The views of a scene show one set of named points, each view turned or mirrored, and shifted as a whole, with a little noise and some points left out.

Scene 1
View 1
Q991: [ 22.6  17.8  -3.9   5.5 -19.3 -14.1 -12.7  15.0   9.6  -7.0   7.2 -10.4
 -11.1  19.5  -5.4   4.3  -2.5  -0.6   8.6  31.2 -10.3   8.1   2.4 -15.2
 -15.4  -1.1  -3.9  15.0  29.7  21.3 -32.9  14.1  -7.9   1.7   7.6  13.2
  -1.6  35.4]
Q814: [ 26.5  15.6  -3.8  -5.8 -22.8 -10.4  -5.6   1.7   1.2  -1.7   4.4 -14.7
  -5.2  13.2 -19.1   0.8  -8.3   0.2  -8.7  20.2  -7.7  -5.8   0.0 -19.1
 -26.7  -2.6 -11.8  -3.1  16.7  14.1 -13.9   8.7  -0.4 -10.1  -2.3  -1.5
   5.1  29.8]
Q213: [ 10.6   9.7   1.6  -0.5 -30.2 -11.2  -6.8 -17.4   2.5  -2.7   7.4 -20.8
  -1.7  16.4 -24.9 -10.7 -10.9  11.4   7.1  43.3  -8.7  -4.2   8.0  -8.3
 -34.5  -3.4 -14.8  14.0  15.0  16.2 -14.2   1.4  -2.8  -2.0 -14.2  -7.2
   2.6  33.3]
Q487: [ 23.0  11.3  -0.8 -10.1 -24.3 -12.6  -0.8  -5.7   3.1  -1.5  -0.7 -13.3
  -1.0  10.3 -23.5  -4.9  -9.7  10.4 -15.0  17.6  -8.9  -3.6   3.8 -14.3
 -19.7  -1.8 -18.9  -4.7  10.0  10.4  -8.2   8.5  -3.2 -10.0  -5.8  -6.2
   5.1  23.7]
Q821: [ 33.0  29.6 -13.4  -7.2 -14.7  -0.5 -29.4  14.0  -2.7   1.6  -4.0  -9.9
  -5.8  25.7   1.1  20.1 -21.3  -7.3 -10.2  28.7  -3.9 -14.5 -13.4 -25.9
 -23.2  -5.4 -15.2 -13.0  29.1  40.6 -14.1  24.0   5.9   4.0   1.4   1.5
  -4.8  26.8]
Q307: [ -1.1  16.3   5.9  -4.4 -35.3  -4.4 -16.8 -31.9  -2.8   0.1  -4.1  -9.4
  18.8   1.0 -17.9 -13.4 -31.9  52.2 -19.9  49.5 -20.1 -10.2   3.5  -3.1
  -9.5   2.5 -35.6 -11.3 -17.7  22.9  27.4  23.3  12.1  -1.6 -26.8 -26.8
 -11.1   2.4]
Q185: [ 29.8  15.0  -4.6 -10.2 -23.3 -10.3  -4.4   0.7  -2.8   0.1  -1.9 -10.4
  -1.1   4.1 -21.2   6.8  -9.6  14.2 -26.3   7.2 -11.2  -6.0  -3.0 -26.0
 -15.8  -1.6 -23.2 -15.1   8.3  12.4  -2.8  16.4   6.1 -13.0  -5.1  -5.7
   6.0  12.0]
Q175: [ 30.1  -0.6  -1.4  -2.9 -21.4 -21.5  10.5   3.5   6.3  -5.9  24.5 -31.9
 -28.6  31.6 -28.8  -9.0  21.0 -42.2  33.8  25.4   7.0   4.7   9.5 -18.2
 -59.2   2.3  12.1  45.3  53.5  -4.5 -62.1 -27.1 -21.7  -8.2  10.7  14.8
  21.3  74.2]
Q777: [ 34.7  22.7 -12.5  -9.2 -14.5  -6.3 -15.1  10.2   0.9   2.0   3.0 -20.8
 -14.4  28.6  -9.7  11.5  -5.3 -30.0   5.8  24.1   1.5 -11.6  -6.0 -24.7
 -43.6  -4.7 -10.9   4.6  41.7  26.1 -30.7   4.9  -1.5  -1.7   4.9   8.4
   9.9  46.6]
Q780: [ 26.3  19.5  -9.3  -2.9 -21.0  -3.2 -33.2   7.7  -2.6  -2.1   5.7  -5.7
   6.6  -2.5  -5.6  11.2 -25.3  31.7 -24.1  24.2 -15.1 -13.3 -21.7 -34.7
  -9.6   3.1 -29.6 -20.1  12.8  32.2   1.4  23.4  11.3   2.0  -2.4  -8.4
  -7.3   9.5]
Q24: [ 14.6   8.6  -2.9   4.4 -27.8 -14.2 -12.8   1.1   2.4  -4.7  12.1 -10.5
   1.8   6.4 -15.6   0.0 -10.7  22.9   0.0  31.0 -12.0   3.7  -3.1 -22.2
 -15.9   4.4 -15.6   6.6  19.1  14.0 -18.1   8.8  -2.5  -1.2  -2.5   1.0
  -3.3  24.1]
Q245: [ 21.7  28.5  -4.7  -0.9 -20.0 -10.1 -12.4   3.2   4.6  -3.1 -15.2  -7.7
 -12.0  30.5  -5.9   5.1 -10.8  -8.8   1.9  25.5  -5.7  -1.3  12.2  -0.3
 -17.5 -10.1  -2.3   1.1  16.0  27.3 -14.9  24.6  -3.7  -8.0  -2.5   9.0
   2.1  29.2]
Q265: [ 14.5   1.4   5.2   6.4 -30.7 -23.0   2.3   1.4   8.5  -8.8  14.8 -12.1
  -4.0   6.0 -25.4 -14.5  -0.8  24.1   4.4  27.5 -15.2  14.0   9.8 -16.6
 -13.9   7.0  -6.3  21.1  18.2   2.1 -27.7  -2.9 -11.4  -5.9   0.8   4.9
   5.0  26.8]
Q889: [ 40.6  16.4 -12.1  -7.8 -16.8 -13.7  -0.5  22.3   5.2  -3.1   7.0 -17.8
 -20.5  27.9 -16.9  12.2   9.3 -36.1   8.0   4.7   2.6  -2.8  -3.1 -23.6
 -42.2  -5.7   0.2   9.6  43.4  13.0 -44.7  -0.6 -10.9  -6.1  17.6  20.0
  16.4  50.7]
View 2
Q213: [  1.2  -3.1  12.6  14.5 -12.3   1.9   0.4   4.8  25.3  10.8  11.5 -22.8
  -4.0  10.7   6.1 -18.8  -2.1  12.7  15.0   6.2  20.4 -19.3  -7.9 -31.5
  16.1 -24.8  -2.3   0.4  -8.5  -1.5 -19.7 -13.5 -12.2  37.7  -5.9  13.7
   3.6  19.6]
Q307: [ -8.1   4.8  17.1   6.5 -38.2 -17.7   7.1 -15.5  21.5  -6.0  22.1  -9.3
  -7.4  15.0  14.8  -6.8  25.3  -2.7  39.3 -10.4  11.9 -32.1 -24.2 -57.8
  -1.4 -36.2  -1.2  21.1  -1.6  12.5  -8.7 -13.2 -18.1  47.1   4.5  16.5
  -0.7  67.2]
Q487: [  4.3  -5.9  17.3  13.5  -7.9   0.6   2.8  14.4  19.2  19.1  20.9  -8.6
   0.5   9.8  14.8  -9.2   1.3   7.6  18.2  11.4  22.7 -26.3  -6.8 -32.5
  13.9 -29.7  -2.7  -0.2   3.4   8.3  -7.1  -9.7 -16.5  25.4  -6.9   5.0
  16.0  14.4]
Q175: [ 15.1 -18.2   0.5  28.2  26.2  41.4   8.4  24.3  22.3  54.5  14.4 -41.2
  27.1   4.2   0.1 -52.8 -18.8  41.7 -12.7  38.4  54.2   0.1  28.0  12.5
  32.0  -0.5 -10.0 -42.9 -19.0 -11.4 -10.7 -24.1 -20.5  17.4 -10.1  27.7
  13.4 -41.0]
Q24: [  2.6  -8.4  15.2   0.7 -18.6   4.4   2.1   0.5  19.6  27.9  17.2 -20.5
  -1.4   9.3   4.9 -16.3   5.0  18.6  32.3  18.2  13.7 -18.6 -12.4 -30.0
  21.2 -16.2  -4.6  -3.4   5.1  14.4 -16.1 -15.6 -16.9  42.8  -7.1  16.4
  10.2   7.1]
Q265: [  0.9 -12.6  16.7   8.0 -18.0  14.7  14.9  -2.0  14.4  31.2  21.4 -10.3
  16.9   2.6   3.4 -22.1  13.0  18.0  34.4  27.4  23.1 -10.3   4.9 -12.9
  21.9 -16.2  -7.5  -8.5   4.3  16.3  -6.5 -17.8 -19.5  31.8  -4.4  21.9
  12.8  -3.5]
Q889: [ 16.3 -13.0  10.4  18.3  23.4  23.8  -9.7  40.5  18.5  37.2   9.3 -30.1
   1.7   9.4   6.6 -23.8 -27.6  28.9  -6.7  29.2  25.6 -13.4   5.3  -5.7
  33.3 -13.7  -2.8 -22.5  -2.1  -8.2 -21.2  -6.5 -13.0  19.4 -20.1  -1.4
  20.3 -38.1]
Q821: [  7.2  -4.9  11.8   5.0  -2.1  -4.9 -24.3  26.5  24.6  10.3   6.8 -30.9
 -26.1  18.2   7.9  -9.4 -21.0  22.8   7.4   5.5  -2.6 -21.5 -24.6 -34.1
  28.7 -25.2   8.0  -0.7   3.5 -11.6 -34.9 -10.0  -7.7  45.6 -10.0  -3.3
   7.5  -0.5]
Q991: [  2.4  -9.8  13.2  11.1  -5.1  11.9  -3.5   9.0  16.4  24.3   4.4 -22.1
  -0.1   7.7  -4.8 -20.7  -9.5  25.4  24.4  24.5  12.0  -7.5  -2.7  -8.9
  29.3 -12.1   4.1  -8.4   0.3  -0.3 -25.5 -15.6  -9.6  38.3  -6.6   9.5
  10.8 -18.8]
Q814: [  6.2  -8.0  11.8  12.8   0.9   7.3  -5.5  19.2  21.7  21.9  13.9 -20.2
  -4.5   7.2  11.4 -10.9  -4.8  12.7  10.1  12.8  15.1 -22.7  -6.2 -29.0
  21.4 -26.1   0.8  -4.6   1.7   2.3 -12.6 -10.1 -16.2  30.2  -9.5   3.5
  14.6   4.4]
Q185: [  2.7  -1.8  13.7   6.5 -10.9  -3.9  -9.3  16.7  21.1  15.7  15.3 -14.6
 -10.4   9.4  14.6  -4.2  -1.4   8.7  18.4   5.3   6.6 -26.0 -17.6 -41.3
  17.0 -28.9  -0.6   4.5   6.6   8.0 -15.7  -8.6 -15.5  36.7  -6.1   3.9
  12.1  17.6]
Q780: [  1.2  -4.3  17.5 -10.2 -20.4  -8.6 -20.9  15.3  21.0  16.7  20.2 -21.1
 -28.8  14.8  17.9   3.9   2.0  15.4  29.2   1.9  -9.3 -31.9 -32.2 -51.3
  21.7 -30.3   2.6   8.0  15.4  13.7 -23.7  -8.1 -13.5  52.3  -7.5  -3.3
  13.3  20.6]
Q245: [  1.1  -2.8  11.7  25.5  -2.8   0.2  -4.2  12.6  16.5   0.0  -5.8 -17.7
  -3.7   9.6  -3.5 -13.8 -20.5  12.0  12.7  14.2  14.1 -13.5  -3.2 -18.4
  18.0 -24.0  11.2   0.4  -4.0 -11.4 -27.6 -10.0  -6.1  28.7  -8.7  -3.9
   7.9  -4.3]
View 3
Q307: [  8.0 -29.0 -10.3  -6.3 -20.0 -28.8  -0.3  20.2  -1.0  12.0  -3.4  10.4
   9.5  10.5  -5.4  10.8  -9.2  -2.3 -22.4 -40.3 -41.8 -32.9 -19.7  58.9
  -3.9  -3.4  45.5 -11.4 -12.5  -4.5  14.8  17.2 -12.3  13.6  37.9   7.7
  19.6 -24.3]
Q24: [ 12.2 -22.1 -21.8   0.6  17.1  -9.6 -23.3   8.1  -9.7 -16.3  11.6  13.6
   1.1  10.5   5.8  13.8  14.9 -13.4  -7.8 -27.7 -24.3   5.9  -8.6  22.1
  -4.7  -2.8  21.8  -1.9 -11.9 -25.5 -19.0   6.6  -3.2  26.2  10.6  14.6
  12.5 -18.9]
Q487: [ 16.5 -24.1 -16.6  -2.1   2.7  -6.7  -8.5   0.6   1.9 -13.3   4.2  11.7
   4.3   2.9  -2.8  -0.7   3.7  -3.7 -18.1 -20.9 -25.2   7.1 -14.0  27.4
  -7.8   0.0   8.0  13.2  -7.4 -17.5 -11.8   7.7  10.0  31.3  20.4   1.9
  15.2 -18.7]
Q889: [ 17.0 -16.0 -28.4  18.3  37.0  17.1 -15.3 -13.5  -1.2 -37.5  12.6  19.4
   6.5   9.0   6.9  -5.0  24.7 -13.9  -3.7  -5.8   0.5  48.3 -13.1 -12.5
 -11.8   8.8 -22.5  28.5  -3.3 -34.0 -32.1  -6.0  32.1  37.5  -0.1   1.1
  22.8  -3.6]
Q213: [  8.6 -13.2 -19.2  11.3  14.7  -9.8  -5.0   2.6  -1.8  -6.2   3.9  18.0
  10.9  12.2   1.4   3.4   8.1 -11.5 -14.0 -26.7 -19.7   5.8 -20.4  27.2
  -6.8   5.6  17.6   8.7  -6.8 -15.7  -4.5   5.3   5.6  20.3  13.5   7.6
  25.3 -11.0]
Q821: [  1.1 -20.4 -45.2  -2.4  29.4   3.7  -0.8   6.4  -5.3  -7.1  11.5  25.2
   1.3  36.6  -4.3  12.7  12.0 -12.1   0.7 -31.1  -5.1  19.6 -18.6  -4.9
 -13.4  30.2   8.1  -9.5  -1.1 -33.9 -10.9  -5.5  26.2  -2.5  25.7   7.7
  26.8  21.0]
Q777: [  9.0 -11.7 -32.7  16.6  35.8   7.2  -4.2  -9.9  -4.4 -18.1   8.8  24.5
   7.9  22.9   0.9   0.3  13.6 -11.9  -3.3 -18.9   0.0  34.9 -22.0  -2.6
 -15.8  15.7  -7.2  15.5  -4.1 -33.1 -21.9  -5.3  28.2  25.2  10.8   2.4
  27.9   2.6]
Q185: [ 12.7 -31.3 -23.7  -9.8   1.6  -7.4 -12.1   7.0   4.1 -10.7   5.0  12.7
   0.5   8.9  -3.9  10.3   4.4  -2.3 -14.5 -27.5 -25.9   3.3 -11.3  23.5
  -9.8   5.1  15.9  -2.3  -9.5 -22.9 -11.4   7.7   8.5  17.7  29.3   2.9
  15.3 -12.1]
Q265: [ 19.3 -18.6 -13.0  17.0  19.0 -11.9 -29.5   0.1  -7.9 -25.7  11.7   9.1
   5.0  -2.2  10.5   4.9  18.5 -17.1 -10.6 -21.4 -26.4  12.3 -10.2  24.2
   1.5 -17.0  12.1  12.5 -12.8 -19.2 -22.2  10.7  -8.5  39.9  -6.3  12.9
  12.5 -29.9]
Q814: [ 16.4 -22.3 -17.8   3.2  12.5   0.0  -8.1  -0.6   0.7 -16.6   7.3  15.1
   3.9   8.7  -1.8   1.6   7.4  -4.9 -13.9 -18.9 -18.1  15.9 -14.9  15.8
 -10.3   3.5   2.8  11.4  -8.9 -24.0 -15.7   3.5  14.2  28.6  17.6   2.2
  18.3 -12.3]
Q175: [ 13.2  14.6 -16.4  51.3  62.0   6.2 -22.1 -32.8 -20.7 -34.3  19.2  21.1
  10.5   8.4  20.9 -21.4  26.3 -19.0  -1.3  -6.4   6.5  60.7 -24.9   9.2
 -12.1 -14.5 -27.2  47.7 -12.8 -30.9 -38.4  -4.4  27.9  57.4 -25.7   7.6
  32.5 -19.4]
Q780: [ 14.3 -38.2 -33.1 -27.5   2.1  -6.3 -12.4  17.8   0.7 -10.3   9.3  13.5
 -10.6  19.0  -6.2  18.2   7.3  -4.1 -12.9 -30.9 -26.5  -2.2  -3.7  18.3
 -13.2  13.3  24.4 -21.5 -13.2 -26.3  -9.1   1.9   2.8   5.0  38.6   8.8
   9.3  -3.7]
View 4
Q245: [ 12.1 -11.0 -17.7   1.1   1.1  12.3   7.3   7.5  -7.7   1.0 -13.2  -8.6
   0.3   4.2 -12.1 -29.4 -15.5  17.6   1.8 -14.8   4.1  20.0 -10.9 -22.8
  -4.7  16.4 -22.3   3.2  -5.0   4.8 -10.7  -9.3  -8.8   3.0   3.8  -5.5
  -2.3  -7.8]
Q185: [ 17.7   3.7  -6.6  -6.3 -12.6  -1.1   4.0  -4.1 -15.7   6.7  -3.6   7.6
 -15.9  -2.4   3.1 -22.6 -14.9  24.8  -0.8  28.4  -5.0  22.9  11.2 -16.3
  -0.4   8.8 -22.6   1.0 -13.2  -1.2  -9.7 -17.4  -6.5  -4.6   6.8  18.7
   8.0  -3.1]
Q24: [ 22.3  24.8 -10.8  -1.2   2.3  -9.6  17.3  -9.4 -20.0   1.0   7.2  10.1
  -3.3   7.1   8.1 -12.8  -3.0  16.8  14.8  31.6  -5.8  40.5   7.7  -1.5
   0.0   4.1 -25.6  -0.9  -4.2  -4.5 -11.2 -36.1  -2.2  -7.7   5.0  -0.3
  -0.4  -4.0]
Q307: [ 14.1 -17.2   3.0 -11.7 -12.9  -9.1   9.2  -3.1 -15.0   5.5  24.8  19.5
  -3.8  17.3  29.0 -17.6  -4.4  23.7   0.9  58.5  -3.2  11.1   8.1   4.6
  11.6  -6.9 -36.8 -13.7 -11.4   2.4  -0.3 -70.3  -0.9  -1.3  22.4  12.9
   2.5 -11.6]
Q487: [ 12.2   4.5 -16.0  -5.7  -7.3   5.4   7.3  -6.1 -20.4  -3.8   2.3  10.4
 -17.5   2.2   2.8 -20.3 -13.7  15.8   2.9  14.4 -11.7  21.2   7.2 -12.6
   3.6  10.2 -21.7   5.0  -5.3  -8.1  -1.3 -16.7   2.6  -4.9  -5.6  12.6
   0.7   2.1]
Q889: [ 19.1  37.0 -32.3   3.2   5.7  16.2   2.5  -0.4 -24.5  -7.1 -26.1  -4.4
 -15.6  -7.5 -25.6 -30.4 -19.7  16.4   6.5 -39.9  -7.5  46.7  -2.4 -32.0
 -15.1  21.6  -6.3  24.4   5.2 -10.6 -10.2  33.0  -7.4  -6.8 -19.0   3.4
   0.5   6.8]
Q777: [ 23.2  25.0 -21.9  -8.6   0.4   6.9  -1.7   8.2 -19.9  -2.3 -15.7   2.9
  -7.8  -0.3 -16.1 -36.3 -24.4  31.0  -7.7 -34.2   2.9  43.4  -5.1 -29.6
 -21.9   9.7 -10.0  16.2   1.7  -3.2  -7.5  15.2 -18.4 -10.2  -5.2   0.1
   0.8  -1.9]
Q991: [ 21.2  22.2 -23.1  10.7   9.7   0.5  12.9  -0.1 -17.1  -1.6 -17.5  -6.4
  -1.3   0.4 -16.7 -17.0  -6.4  14.4  13.9  -8.4   0.7  44.7  -4.2 -14.9
 -10.6  19.9 -22.9   5.2  -0.4   2.9 -16.6  -1.9 -10.6  -7.0  -1.5 -11.1
  -2.3  -6.5]
Q265: [ 17.1  30.0 -23.1  12.7  11.8  -4.6  17.2 -13.0 -24.1  -9.5   2.9   2.2
 -10.0   7.6  -1.7  -7.2  -1.2  -2.6  26.5   9.6 -15.7  41.8   4.9  -3.2
   3.7  14.0 -26.0   6.1   3.0  -7.2 -11.4 -18.5   4.5  -8.0 -11.7  -7.0
  -6.9   1.0]
Q175: [ 19.6  66.2 -44.2   4.9  26.2  10.8   9.1  -2.3 -37.2 -32.0  -8.5  -1.3
  -9.2  19.6 -13.8 -22.2 -13.7   7.6   9.7 -68.4 -21.4  61.7  -8.9 -17.3
 -18.7   8.7  -3.5  33.8  23.2 -17.8  -1.3  21.9  -4.2 -11.8 -35.5 -27.7
 -15.3  14.8]
Q814: [ 17.6  14.5 -16.2  -2.7  -3.9   8.7   4.2  -2.5 -20.9  -2.4  -6.1  10.0
 -14.0  -1.4   0.0 -26.2 -16.7  18.3   1.8   4.7  -9.4  30.6   4.6 -16.8
  -3.7   8.5 -17.3  11.2  -4.2  -4.0  -4.9  -9.4  -6.0  -3.9  -2.4  13.2
   3.2  -1.9]
Q821: [ 24.3   6.0  -6.4 -11.0  -8.5   1.2   3.2   4.9  -8.0  15.9 -20.9   0.8
  -6.5 -10.0 -18.7 -32.8 -20.8  40.5  -7.7   2.1  14.6  33.8   0.8 -33.1
 -14.8  13.9 -19.5   0.5 -12.2   6.2 -13.4   0.4 -23.8  -4.4  14.4  11.8
   9.7 -12.0]
Q213: [ 18.4   7.3 -12.1  -8.9   2.0   2.3   4.9   0.7 -17.6  -4.1   4.6   5.1
  -3.5  11.7   4.1 -26.2 -13.7  19.0  -2.1   7.4  -1.9  29.2   0.3 -12.0
  -4.5   3.6 -22.9   1.4  -4.5  -2.5  -5.9 -26.3  -7.5  -4.4   8.0  -2.2
  -1.3  -6.2]
View 5
Q213: [  2.5 -26.2 -29.8   7.7 -14.4 -36.1 -15.3 -37.4  23.8  12.2  14.9  21.3
   3.7 -15.1  18.0  -7.1   7.5  13.9   1.2   1.9  -5.0 -33.0   8.5   6.9
   0.3 -18.3   4.8 -21.1  -4.5  18.7  20.7  -1.5   4.0  -1.9  20.5   0.2
   1.5  -7.6]
Q889: [  1.1 -13.0 -14.4  -2.5   4.2 -43.5 -33.7  -6.2  27.3   1.1  12.0 -19.9
  -7.4 -14.4  29.0  -1.3  15.2   3.1   1.4  -7.9  -8.6 -11.2  -9.3  32.1
 -42.2 -35.8  19.7 -18.1   3.8  12.6  -0.6   9.6  22.6  27.3  -6.9  42.2
 -16.6 -20.6]
Q265: [ -3.5 -20.7  -8.6  18.3 -23.5 -34.2  -4.0 -26.1  12.8  28.3   8.3  15.0
  10.6 -27.0  18.2  -7.9   8.8  25.6  -9.5 -22.4  15.8 -32.5  -6.2   9.3
 -17.6 -27.9   6.6 -24.9  -4.0  16.5  19.6   3.1   5.8   5.9  -8.0   2.4
  -8.5  -3.9]
Q487: [  3.4 -22.9 -17.5  16.9 -31.0 -38.5 -24.2 -23.2  14.1   8.6  20.6  17.8
   6.5 -17.4  10.7 -16.4  22.9   6.8   0.2  -0.7  -1.0 -24.3   2.7   7.6
  -2.3 -24.8   6.5 -13.3  -4.6  15.7  22.2   6.1  13.0   2.7  13.9  -2.3
   3.7  -0.3]
Q24: [ -1.0 -27.3 -16.6   5.5 -17.4 -28.3 -15.0 -29.1  21.2  16.6  11.1  23.9
  17.6 -15.6  14.4   0.9  13.1  15.6 -10.1  -4.6   6.4 -38.8   1.2   9.5
  -8.3 -25.3  10.1 -30.5   4.3  19.9  20.4  -4.8   8.1   5.5  -0.3  -1.1
  -0.7  -1.9]
Q175: [  2.4  -8.4 -17.5   4.7  25.1 -60.8  -7.4  -8.2  31.0  24.6   6.0 -45.2
 -15.1 -22.0  36.4   8.4  -2.0  37.0  -5.0 -36.4  -7.3  -7.1   6.4  31.4
 -53.5 -25.2  15.1 -19.6 -24.0  14.4  -1.8  24.5   8.1  23.3 -13.8  43.7
 -28.9 -28.6]
Q821: [  2.8 -25.8 -31.0 -13.2  -8.5 -28.1 -41.5 -28.8  35.4 -12.8  19.1  26.4
  10.3  -2.1  19.1   6.8  16.5 -13.6   5.5  22.9 -13.9 -30.5  -3.2  18.1
  -1.7 -28.2  10.3 -28.4  20.5  17.1  11.3 -14.4  20.1  10.7  15.5  19.3
   3.9  -4.2]
Q991: [ -3.7 -19.4 -14.5   0.5  -8.4 -27.6  -9.4 -27.6  21.1  10.6   7.0  15.3
   3.4 -14.5  27.2   4.6   4.0  10.5  -1.0  -3.7   2.5 -28.3 -10.7  21.0
 -20.5 -23.6   5.0 -30.3   8.2  14.5   6.3  -4.7  10.9  11.7  -6.4  24.0
 -10.3  -7.4]
Q777: [  2.7 -22.4 -28.4  -7.6   8.9 -43.1 -31.5 -19.7  34.8  -5.1  14.7  -7.9
  -2.8  -6.4  23.1   6.6  12.1   5.8   4.7   4.9 -18.0 -20.0   3.8  23.2
 -20.4 -26.5  13.3 -21.1   1.7  13.3   1.3   2.6  16.8  18.3   6.8  35.0
  -6.8 -14.0]
Q780: [  5.4 -34.6 -23.4   5.0 -27.5 -20.6 -37.9 -29.9  23.9  -0.2  20.9  44.1
  30.0  -4.6  -2.5   1.1  27.9 -11.7 -10.3  21.0  -2.4 -44.0   3.0   2.9
  10.3 -35.0  15.6 -30.3  18.8  22.0  23.7 -17.0  16.0   5.8  10.2 -10.4
  13.9   6.6]
Q245: [  1.2 -18.7 -23.8  -4.8 -21.9 -31.0 -15.7 -32.9  22.5  -1.9  12.1  19.4
  -7.0 -11.2  34.6 -16.2   5.3  -2.1  14.6   8.6  -5.2 -23.5  -8.7  20.8
  -9.1 -14.2  -3.2 -18.1   6.4  10.2   7.4  -1.0  16.0   5.3  13.0  25.8
  -2.7  -4.1]
Q814: [  2.4 -21.2 -18.8   9.2 -22.1 -40.5 -27.2 -22.0  22.7   6.8  17.1  12.1
   8.1 -15.0  14.0  -7.4  19.5   4.7  -2.2   0.9  -6.8 -26.3   1.9  12.9
 -10.1 -26.5  11.3 -15.4  -2.0  16.6  16.0   6.2  13.2   8.2  11.2   8.0
   1.5  -6.9]
Q307: [  2.0 -41.1 -32.9  18.0 -45.7 -29.8 -12.9 -55.7  12.3  16.4  26.2  60.4
  21.1 -15.3   0.0 -17.9  15.6  12.0  -3.4  14.6   5.3 -50.5  16.4 -11.0
  37.1 -11.7  -3.0 -19.2  -6.8  24.8  36.4  -7.3  -4.9 -15.0  35.6 -39.1
  20.8  11.5]
Q185: [  2.3 -29.0 -24.5  11.9 -30.7 -32.7 -27.2 -28.4  19.3   4.2  20.6  29.6
  14.6 -14.5   7.4 -10.7  24.8   1.2  -0.9  10.3   0.5 -32.0   2.5   8.4
   4.8 -27.3   9.5 -20.5   7.0  18.2  21.5  -0.9  13.8   1.7  14.2  -4.9
   7.9   0.5]

In a view up to two points have been moved. Name them for each view, in the order of its rows, or write -.
view 1 => Q213, Q185
view 2 => -
view 3 => Q821
view 4 => Q24
view 5 => -
